The views of a scene show one set of named points, each view turned or mirrored, and shifted as a whole, with a little noise and some points left out.

Scene 1
View 1
z983: [-33  -6  -9  15   7  34  -3   0 -10 -43  22   4  32 -22  68  32   8  -4
   7 -10 -23  13 -28   7]
z636: [  3 -17  -4   0   7  -4 -53  -7 -15 -28   7  -5  15 -33  47  15 -15  10
  10 -13 -31  23  19 -23]
z369: [  6 -26 -10  16  -8   4 -15  -6  -7  -6   9 -24  17  -1  35   6 -22  25
 -25  -7 -24  18  47 -29]
z579: [-24 -43 -37   0  20  15  12  -6  -2  -3   2  -1  -4  -1  17  -9 -16   5
  18 -13 -15  23   7  13]
z432: [ 48 -20 -23  25  37 -21 -71  -3   4 -13   0 -14  -3  -9   9   2 -45  26
  17 -12 -17  26  48 -46]
z952: [  5  -2 -17   6  26   5 -54   2 -11 -36   6   8  13 -19  28  21 -20   5
  17 -15 -23  20   9 -27]
z410: [-16 -26  10 -17 -30   0 -26 -11 -29 -11   7 -17  23 -26  53   6  -9  14
 -26 -13 -40  20  45 -19]
z270: [ 13   2 -15  27  58  12 -34  17   4 -14  23  11   7  11  -9  -6 -34   4
  30 -27  -8  22   9  15]
z732: [ -7   9 -44  54  17  16 -20  23  -3 -49   7 -27   9 -14  38  28 -13  13
   8  15 -19  40   0 -12]
z941: [ 13   4 -46  30  36  10 -37  16   0 -30  -1  -4   0   8  -1  19 -33  12
   9  -6 -11  25  19 -34]
z214: [-34 -35 -22  18 -10  10  20   4 -13  -8  10 -32   8 -16  42 -11  -7  14
  -3   3 -28  38  22  28]
z893: [-10 -38  -1  15 -14  -3 -19 -14 -13 -20  11 -31  20 -43  76   7  -4  19
   1   1 -36  31  21  -3]
z293: [ 20   7 -21  42  28  10 -30  19   1 -20  17 -15  14  15   6  10 -33  20
  -8  -9 -12  22  34 -20]
z498: [-13  29 -14  48 -13  11 -24  35 -23 -41  15 -39  24 -11  32  20 -16  17
 -31  12 -33  42  38  -8]
z91: [ -5 -35 -20  23  50  27  10  -8  17  -6  25  11  12   8  28  -2 -15   4
  34 -25  -1   8 -18  23]
z951: [ -7 -33   3   9   0   9 -12 -13  -7 -11  19 -14  24 -19  57   5  -8  14
  -2 -14 -25  16  17   1]
z934: [-22 -40 -22 -20  27  12   2  -4  -8   9   6  15  -3   7  -4 -23 -23  -1
  22 -31 -15  18  17  23]
z708: [ -8 -13 -13   2  13   1 -52  -5 -16 -42   6  -1  14 -45  56  22  -7   2
  26  -8 -31  28  -3 -15]
z119: [ -5 -11  -4  21  23   7 -30   3  -7 -28  21  -7  18 -27  46   7 -12   6
  24 -12 -24  28  -1  15]
z367: [-13   9  24  24  -1  19 -28   8 -18 -33  36 -10  44 -24  62  19  -3   6
  -8 -15 -32  19   7  13]
z639: [-24   5   8  11   7   7 -27  19 -25 -25  25  -9  22 -26  31  -4 -11   1
   7 -15 -35  35  15  34]
z895: [-24  11 -76  23  20  18 -20  29 -14 -48 -18  -8 -13  -3   0  26 -20   1
  11  13 -18  43   4 -26]
z59: [ -1  -6 -13  34  -8  -3 -30  13 -17 -27   9 -38  15 -24  42   8 -19  21
 -12   6 -33  41  39 -10]
View 2
z498: [  9  10 -18 -32  -3  32   0  -2  32  31 -35  20 -14 -12 -23 -27 -20  27
 -15 -25 -17  18 -29 -20]
z119: [ 16  37 -27   2 -25   7   0 -32  11   1  13 -20 -10  -1 -16 -14 -10 -13
 -25  -4   2   2 -14 -31]
z934: [ 15  -4 -38   8 -12  10  12  11 -25  -5  44 -38  -3 -17  23   2 -16 -34
 -15  18 -13 -45   4  -5]
z951: [ 19  32 -43   6 -16   2   1 -12   9   9   4 -15 -18 -15 -14   7 -24 -26
 -25 -11 -32  11   4 -40]
z983: [ 40  27 -28  28 -22   4  -4 -49  24  27  -8  -4  -9  30 -19 -14  -8 -17
  -7   0 -19 -13   5 -52]
z270: [ 14  13 -16 -25 -23  13  -8  -4   1 -19  37 -42  17   3  19  -9   3   5
 -14   1  29  -6  -9   3]
z91: [ 43  21 -35  -6 -34  -5   9 -30  -4 -16  32 -47  14  10  23   6 -11 -18
  -9  -7   4 -30  20 -33]
z367: [ 14  22 -27  10 -28  20  -7 -21  33  17  -8  -4 -17  20 -23 -10   2 -19
 -23 -14 -21  33 -17 -47]
z895: [ 27  19  -9 -22  11  11  -6 -24   4  29 -11   5   5 -14  -7 -36 -30  38
   3  10  15 -51  -7   9]
z579: [ 29  15 -40  -1 -11   2  18 -12 -16   3  21 -27  -3 -22  12  -1 -30 -18
 -13   2 -16 -47  10 -19]
z214: [ 19  11 -44  -6 -17  17  36 -13  -3  14  -7  -3 -24 -32 -10 -10 -36 -21
 -27 -22 -36 -25 -10 -42]
z708: [ 11  60 -23  20  -8  -3 -20 -38  11  16  12  -8 -19  -9 -37 -20 -18 -10
 -24  17   0   3 -11 -23]
z59: [  6  34 -30 -23  -3  16   2  -6  16  17 -18   6 -21 -34 -28 -16 -32  10
 -29 -21 -18  16 -20 -21]
z410: [ -2  28 -45  16   4  11 -10  14  10  28  -5   4 -37 -33 -28   4 -29 -29
 -28   2 -53  22  -8 -26]
z639: [  2   7 -25   6 -25  29  12 -14  10  10  10  -8 -19  -1 -15 -23  -2 -21
 -28  -3  -8   4 -33 -29]
z432: [ -3  65 -25 -40   6  -6 -35  12   1 -15  25 -31   0 -50  -9   4 -30  22
 -28   1  18  29  -1  22]
z893: [ 13  53 -44   6 -13   1   8 -25  11  14  -7  -2 -32 -33 -36  -4 -36 -23
 -35 -15 -34  12  -8 -47]
z732: [ 30  36 -16 -27  -7   9  -2 -39  21  19 -21   3   1  -7 -19 -28 -26  34
 -10 -16   9 -15  -8 -20]
z952: [ 11  46 -18   3  -1   0 -33 -15  12  11  17 -16  -5  -5 -18 -13 -12   4
 -16  18   7   8  -6  -1]
z636: [  4  54 -29   9  -2  -1 -24 -13  10  13  12 -10 -20 -20 -30  -7 -21 -10
 -27  11 -10  18  -8 -14]
z369: [ 13  29 -43 -21   4   5 -11  18  10  13  -7  -8 -15 -36  -7  13 -36  -1
 -19 -15 -37  17   7 -16]
View 3
z91: [ -6  -9  -9  23  18  10 -17 -27  -4 -38   2  33  23 -21 -37 -14 -39 -17
  45 -10  31 -10  -5  12]
z895: [-21  47 -55  -9 -44 -27  -3  -2  31 -28  16   9  14  18 -14 -16  13 -47
  16 -13  21   8   0  33]
z214: [ 19  -8 -33 -15   7  16   0 -36   7  -7 -19 -20  -5  10 -23  -1  13 -32
  34  18  65   2 -15   9]
z579: [-14   0 -23   6  -3  11  -7 -26   8 -19  -8  -6  10 -10 -30   5 -23 -28
  37   2  49  -9   9  28]
z983: [ 19   9 -20  23  24 -23 -11 -24  -9 -37 -14   5  21  -3  14 -15  24   4
  18   5  19   1 -21  -9]
z367: [ 49   6 -19  -6  35 -18 -15 -24 -17 -21 -17  11 -18  21  10 -31   3  -5
   8  14  22  15 -29 -11]
z708: [  6   7 -30  -1  10 -48  12 -11  11 -10 -11  -2  -4  -1   2 -28 -11 -11
   4  25   6  17   6 -15]
z432: [ -8  16 -15 -44  -6 -25  10   7  46  -5  11  19 -30  32 -53 -44 -74 -30
  19  27   2  29  16  18]
z498: [ 41  33 -43 -41  -6 -11 -12 -14  14 -18  -1   5 -24  56  -6 -33  27 -38
   9   7  33  26 -38  13]
z941: [-12  38 -28 -20 -20 -20 -10   2  32 -28  18  27  -4  28 -32 -32 -33 -33
  20  -3   8  15   1  33]
z410: [ 25   9  -8 -27  22  -8   0 -19   9   5 -30 -42 -34  35   2  -5  -6   2
   8  44  38  13   2  14]
z119: [ 18  -4 -29  -1  15 -22   0 -21  -3 -16  -7  15  -5  -2 -14 -28 -17 -24
  18  10  23  12  -9 -10]
z893: [ 21 -10 -21 -19  21 -14  14 -25  20  -6 -22 -23  -7  15 -15 -17  11  -9
  23  43  38  15 -11 -18]
z270: [  4  11 -26  -1  -1  -6 -23 -13  -6 -24  12  49 -13   2 -35 -32 -65 -43
  22 -21  17   6   1  27]
z636: [  9  10 -19 -15  11 -35   9  -8  17  -5 -12  -7 -19  16  -7 -26 -26  -8
   7  31  11  19   8  -1]
z369: [ 14  15  -3 -36  12   7  -7 -14  29 -13 -10 -15 -21  45 -29 -15 -17  -8
  28  33  35  15  -8  25]
z293: [ 12  29 -19 -32  -3  -2 -19  -6  23 -26  12  30 -17  42 -36 -36 -34 -31
  24   1  19  19 -16  31]
View 4
z934: [ 41 -23  36 -20  11 -13  16 -13  -5  19 -53  15  54   2  40 -11 -10  28
  22  12 -11 -23  32 -12]
z293: [ 41 -31  39  17  -7  -8  14 -15   4 -24 -17  30   9 -20  53   0  27  17
 -14 -36 -20  23  14  28]
z895: [ 40 -51  43  40 -19  32  28  -6 -21 -25 -27 -21  13 -23  55 -11   9 -23
  16   9 -12   4   5  38]
z893: [ -3 -17  19   7  12  17 -11  -2  43 -10  17  32  46 -47  12  10  12   3
   7  -2  23 -28  37  29]
z59: [  8 -32  35  22  10   3  -2  -8  37 -32   4  25  19 -35  32  19  24  -6
   3 -12   9   0  18  37]
z91: [ 54 -32   9 -10  -5   6  11 -26 -14  39 -33  22  48 -36  44 -36  -8  43
 -11  -7  -3 -13  45  15]
z367: [  4 -34   0  11  19   4 -28 -27  27   5  12  21   2 -50  -3 -11  12   3
  -5 -27   1   4  38   6]
z639: [ 10 -46  18  -4  26 -12 -18 -28  16   5 -16  12   5 -36   9   2   6   0
   6   3  10  -6  22   0]
z952: [ 27 -22  25   6 -16  16   1   7 -25 -14   2  23  10 -26  16  -3  16   0
  -8 -12 -12  -9  14   6]
z369: [ 16  -7  37  18   7   2   8  -1  40 -28  -2  35  44 -14  36  10  22  15
  12 -31 -14   0  33  24]
z636: [ 11 -13  26   2  -6  15  -6  11   0 -19  12  32  23 -28   7   9  18   0
  -1  -9   0 -20  20   8]
z708: [ 14 -23  15   7 -13  31  -7   7 -13  -6  14  18  20 -43   3  -5  10  -7
  -4   2   7 -25  23  13]
z270: [ 55 -42  31 -15  -6 -19  11 -23 -32  10 -39  27   7 -21  46 -10  12  29
 -22 -12 -13   6  11   5]
z214: [ 11 -36  28  11  28   1   1 -25  51   1 -22  10  52 -34  37   1  -1   7
  26   8  18 -17  39  29]
z732: [ 30 -52  24  37 -10  26  10 -17   4 -16  -3   3   9 -53  45 -10  17 -10
  -9  -8   6   7  16  53]
z983: [ 16 -35  -9  23   5  36 -14 -23   7  22   5  -4  23 -54   3 -36  -7  -1
   7 -11   0 -11  51  12]
z941: [ 48 -31  42  20 -24  12  24  -1 -24 -24 -19  16  12 -17  54  -5  21   6
 -10 -18 -22  11   6  28]
z951: [ 12 -15  17   2  13   8  -8 -10  32   2   1  31  44 -34  16  -5   8  18
   6 -16   3 -17  44  13]

Which points are out of place in each view (at most two, in the order of its rows)? Write - if all are in place.
view 1 | z214
view 2 | z934, z895
view 3 | z893
view 4 | z708

Scene 2
View 1
z808: [ 91  69  -9 -25  54 -16 -31   5  38  17   1 -15  22 -22   5 -53 -15  15
 -19   0  30  -8  18  -1]
z978: [ 47  58   5  25  13  -2  15  24  -2  52 -34 -17 -29  14  43 -11 -22  39
   8 -68   7  30 -33 -15]
z609: [ 32 -12 -33   1  23 -21 -13   2  28   4   1 -30  41 -11   8 -44 -23  -7
 -44  18  21 -44  11   7]
z116: [ 34  11   5  48  30   6   2  16  17  43 -31 -35 -19  18  33 -13 -23  28
 -21 -65  13   6 -43   2]
z778: [ 12   6  -9  15 -91 -19  37  32 -35  59 -54 -44  22  56  38   9 -27  21
  10 -54  -5  -2 -16 -32]
z685: [ 82  57  39  54  27  22 -13 -13   9  34 -41 -59 -14   2  18 -50   0  35
 -35 -54  32  34 -27   0]
z955: [ 17 -10   7  20 -10 -15  -1  10  79 -28 -81  39  25  -5  26  -2 -30  12
 -22  -6 -30 -39 -15 -35]
z474: [ 57  11  -7 -11  18 -19 -27  11  60  -4 -30  -3  41  -4   7 -30 -20   4
 -23   8  12 -38  10  -8]
z450: [ 52  15  11  32  35   2 -17  18  48  26 -37 -17  -3  15  24 -14 -21  24
 -16 -49  12  -8 -32   0]
z319: [ 35  22   1  42  42   6   3  -4  31   4 -32  -7 -20 -22  36 -33 -15  22
 -28 -24   8   7 -32  -3]
z131: [  3 -42 -19  33 -18  -7   4  14  50 -29 -56  20   4  -6  54  -7  -5   2
   7  15   1 -30 -38 -10]
z66: [ 15   1 -38  16  35 -13   8  33   9  40   2 -14 -18   8  47  -8 -26  16
   6 -34  18  -8 -35  10]
z457: [ 30  -8  14  38 -54   1   6  27  22  26 -74 -19   5  46  42  10 -11  23
  18 -50   2  -5 -42 -21]
z784: [ 63  19   2  18  40  -1 -27  11  58   2 -31  -5   3  -7  24 -30  -8  15
  -8 -12  23 -13 -21   2]
z36: [ 27  12  -4   1 -22 -21   5  21  45   0 -61  19  22   7  31  -2 -28  15
  -1 -15 -16 -24  -9 -31]
z193: [ 39  38 -35 -10  23 -23   8  25  -8  50   8 -26   4   4  30 -25 -30  17
  -4 -27  19  -4  -3  -1]
z772: [ 45  85   8   5 -21 -13  33  -8 -13  17 -51  -5   3 -24  28 -38 -26  32
 -28 -25 -15  28  10 -45]
z831: [  3  33 -39   8  -8 -25  46  12 -51  61   4 -45   6   2  30 -25 -44  18
 -37 -38  -2   5   3 -13]
z305: [ 39  11  15  35 -14   2   0 -10  41 -22 -67   0  10 -16  32 -32  -3  14
 -23   1   0  -6 -17 -22]
z520: [ 60  40   9   8  12  -8 -12  27  40  30 -44  -2   1  17  28  -9 -20  28
   9 -44   8  -1 -22 -14]
z746: [ 74  67   7  -3  -6  -6  -6  10  27   3 -47   8  -3 -14  38 -32   0  26
  21  -6  15  18  -9 -23]
View 2
z778: [  46  -13  -69    4   67   12   40   -2   51    6    9  -27  -39 -106
   -6   13    0  -56   60  -48  -22   18   48   33]
z784: [ 29  37 -47   2  -3  16 -46  15  15  25  13  23  21  21  15   1  29  15
  36 -17 -10  29  15  17]
z305: [ 43  53 -24  -7  45  17 -38   7  43  40   8  29  13 -14   3 -39   6 -10
  26 -23   2  35  23   7]
z808: [ 10  34 -52 -32 -21   7 -65  -2   9  20   5  31  31  -5  34  66  44  34
   6  -7   1  23  -3  -7]
z772: [  7  44   1 -53  48  16 -33 -20  67  15   2  23 -24 -76  14  26  38  -9
  35 -31   8  39  16  -5]
z685: [ 27  36 -63 -49  59  35 -33  23  64   7  42   6 -13  21  15  41  50  32
  74 -29  31  54   9  13]
z474: [ 42  40 -58   6  -9  -8 -53   3  -2  28   9  20  37 -23  22  -1  11   7
  -8 -18  -5  14  19   0]
z66: [ -4  -8 -50  13 -15  20 -20  12  39   6  -2 -26  -2   0   0   1  48 -36
  50 -22 -32   3  13  24]
z131: [ 40  28 -26  37  19  17 -22  11  28  48 -13  14  23  -4 -11 -77  -9 -49
  22 -17 -34  13  28  22]
z457: [ 60  16 -55  23  55  18  19  15  32  17  21   3 -25 -44  -7 -22  -1 -25
  74 -43 -24  35  51  46]
z36: [ 39  42 -19  17   8  -6 -26  -6  15  22   3  20   2 -60   8 -34   9 -23
  21 -34 -24  19  38  19]
z193: [ -4  -8 -57 -14  -9  13 -23  -1  36   4  -5 -18  -2 -34  13  49  48 -21
  32 -20 -20   5   7   9]
z116: [ 20  15 -60  -3  21  20 -19  25  51  -6  33 -25 -19   8   2  -3  52  -7
  77 -38  -2  28  22  30]
z609: [ 27  14 -82  -2  -5  -3 -54   8  22  29   1 -18  47 -13  16  -1  18 -23
 -25  -9   4  -7  -1 -17]
z978: [  4  13 -29 -18  24  28  -6   7  53  -6  16  -1 -39 -24   5  34  57  -3
  91 -38 -17  37  26  35]
z520: [ 30  31 -38   2   5  10 -20   5  16   7  19  20 -12 -25  14  19  34  12
  60 -34 -20  34  34  33]
z955: [ 53  67  -8  29   8 -13 -44   1  12  26  13  27  14 -43   7 -81   3 -18
  13 -38 -14  23  44  18]
View 3
z305: [ -5   7   6  14   0  10  10 -19  -9 -29  22  11  20  17 -12 -10  32  34
  41   0  29  -2  21 -28]
z66: [-40  -7 -14  19  14  23  24   8   7  33 -27 -28  14 -18 -23  62   1  -4
  12 -45   3  17  28 -17]
z978: [-40  -9  11  22  34   7  63  15   4   3 -16 -32  40  12 -27  51  18  63
   6 -58 -26  -7  40 -31]
z955: [ 23  16 -24  -8   3   9 -14 -32 -38 -33  52   1 -21  -2 -28   8  54  12
  46  -2  18   1  47 -34]
z457: [-50  19 -12  14  11 -16  44 -15 -19 -40  -3 -39  15   6 -44  35  37  22
  46 -14 -18 -16  14 -85]
z474: [ 22 -26  -1  -4   1  31 -40 -37  -7 -30  -1 -22   1   4   2  -2  18   5
   1 -25  20  13  14 -21]
z831: [-43 -39 -36  31  13  -6  56   0  42 -25 -69  -7  -4  14 -34  46 -27  28
   1 -28 -18  22  65   6]
z116: [-39 -17  15  25  31   9  27 -15   6  11  -9 -16  54   1 -38  62   0  31
  40 -38 -19  -5  25 -31]
z450: [-12 -17  19  11  26  21  -1 -24  -8   3   9 -23  46   0 -26  43  15  28
  29 -41  -9  -4  17 -36]
z520: [-10 -10   9   5  24  19  17  -7 -15 -12   1 -42  26   6 -16  31  32  43
   2 -52 -13  -4  25 -43]
z319: [-14  -8  18  22  18  25  15  -6   4  20  14  12  44   6 -15  26  10  37
  33 -27  19   5  31  -1]
z131: [-22  36 -23   9 -16  11   6  -7 -24  -2  22   0 -14 -14 -21  12  40 -21
  52  10  45   9  17 -39]
z36: [  5   7 -28  -3   3   6   8 -15 -23 -35  15 -19 -24   0 -23  13  43  17
  18 -18   7   5  45 -37]
z746: [ -7   3  14   9  11  25  34  14  -8 -20   1 -27  21  23  12 -14  42  61
 -17 -43  19   0  18 -28]
z784: [  0 -11  24   8  12  36 -17 -17  -9   8  11 -18  38   1   0  13  19  21
  14 -37  20   4   5 -23]
View 4
z808: [-29   5  30  23  -9  54 -23  44  23 -17 -92  11 -17  17  44  40  -3 -12
  21  -6  -5 -22  32  14]
z772: [-56  43  17  27   7  17  13  46   7 -13  -9 -17  45  13 -15 -20  -6 -33
   3 -13  35 -12  20   8]
z609: [  4 -24  20  12 -39  46  16  35 -28 -21 -66  16 -11 -29  30  29  14   6
   0  60  -9   0  11  11]
z778: [-58 -12 -43  29  19  28  54  27 -19  -7  50  17  67   8 -16  18  39 -37
 -14  33  21  50 -45 -40]
z66: [-32 -12 -11   8  33  43  35   9 -44  10 -42  14 -21   1  31  18  22 -17
   8  10  -2  58 -16  34]
z474: [  9 -25  27  -2 -29  18   3  55   5 -17 -59   5 -12  -9  27  43   4  -5
   0  18 -13   2  12 -14]
z131: [ 37 -26  25  -8   5 -39  79  36 -25   2 -24  -6  -9 -26  20   8  18 -22
 -23  30 -15  50  -8   2]
z116: [ -5  -6 -25   5  15  41  21  -8 -27  11 -21  33  25   2  19  18  -4 -30
  23 -30  17  55  -9  33]
z193: [-64   2  -5  25  21  64  11  25 -25  -3 -45  12  -7  12  24  23  23 -13
  11  19   5  22  -5  18]
z319: [ 12  10  13   4   6  15  28   9 -18   6 -49  10   6  -7  23  -2 -13 -27
  16 -23  12  28  17  46]
z305: [ 29   1  27   6 -13 -21  44  33   7  -9 -26   2  27 -13  13   2  -7 -32
  -4  -2   6  13  15   4]
z978: [-53  20 -19  20  46  39  18   7  -8  13 -14  15  25  29  12   8   3 -41
  20 -44  24  42  -8  26]
z746: [-28  20  29  26  29  -4  27  45  36  -6 -44  -3  11  28  27  16   4 -44
   3 -22   1   4  16  -1]
z685: [  3  22 -12  35   1  48   8 -16  23  -3 -38  48  62  16  31  17 -23 -50
  38 -49  27   8  23  40]
z831: [-81  17 -22  32   7  75  23  18 -55  -8  -7   7  30  -5  -9  -9  22 -11
   4  41  33  18  -9  26]
z784: [ 17 -13  20   3   1  14  16  25   8  -1 -65  18 -10   3  41  34  -4 -23
  14 -17  -9  22  13  16]
z36: [ -8 -16  18 -15  -1 -16  28  61 -10  -4 -12 -18   0  -5  -2  17  10 -15
 -15   4   0  32 -10 -25]
z450: [  9 -17  -7  -6   5  27   9  12  -8   7 -37  24   9   3  27  35  -7 -25
  19 -34   4  45  -2  16]

Which points are out of place in each view (at most two, in the order of its rows)? Write - if all are in place.
view 1 | z36
view 2 | z66
view 3 | -
view 4 | z978
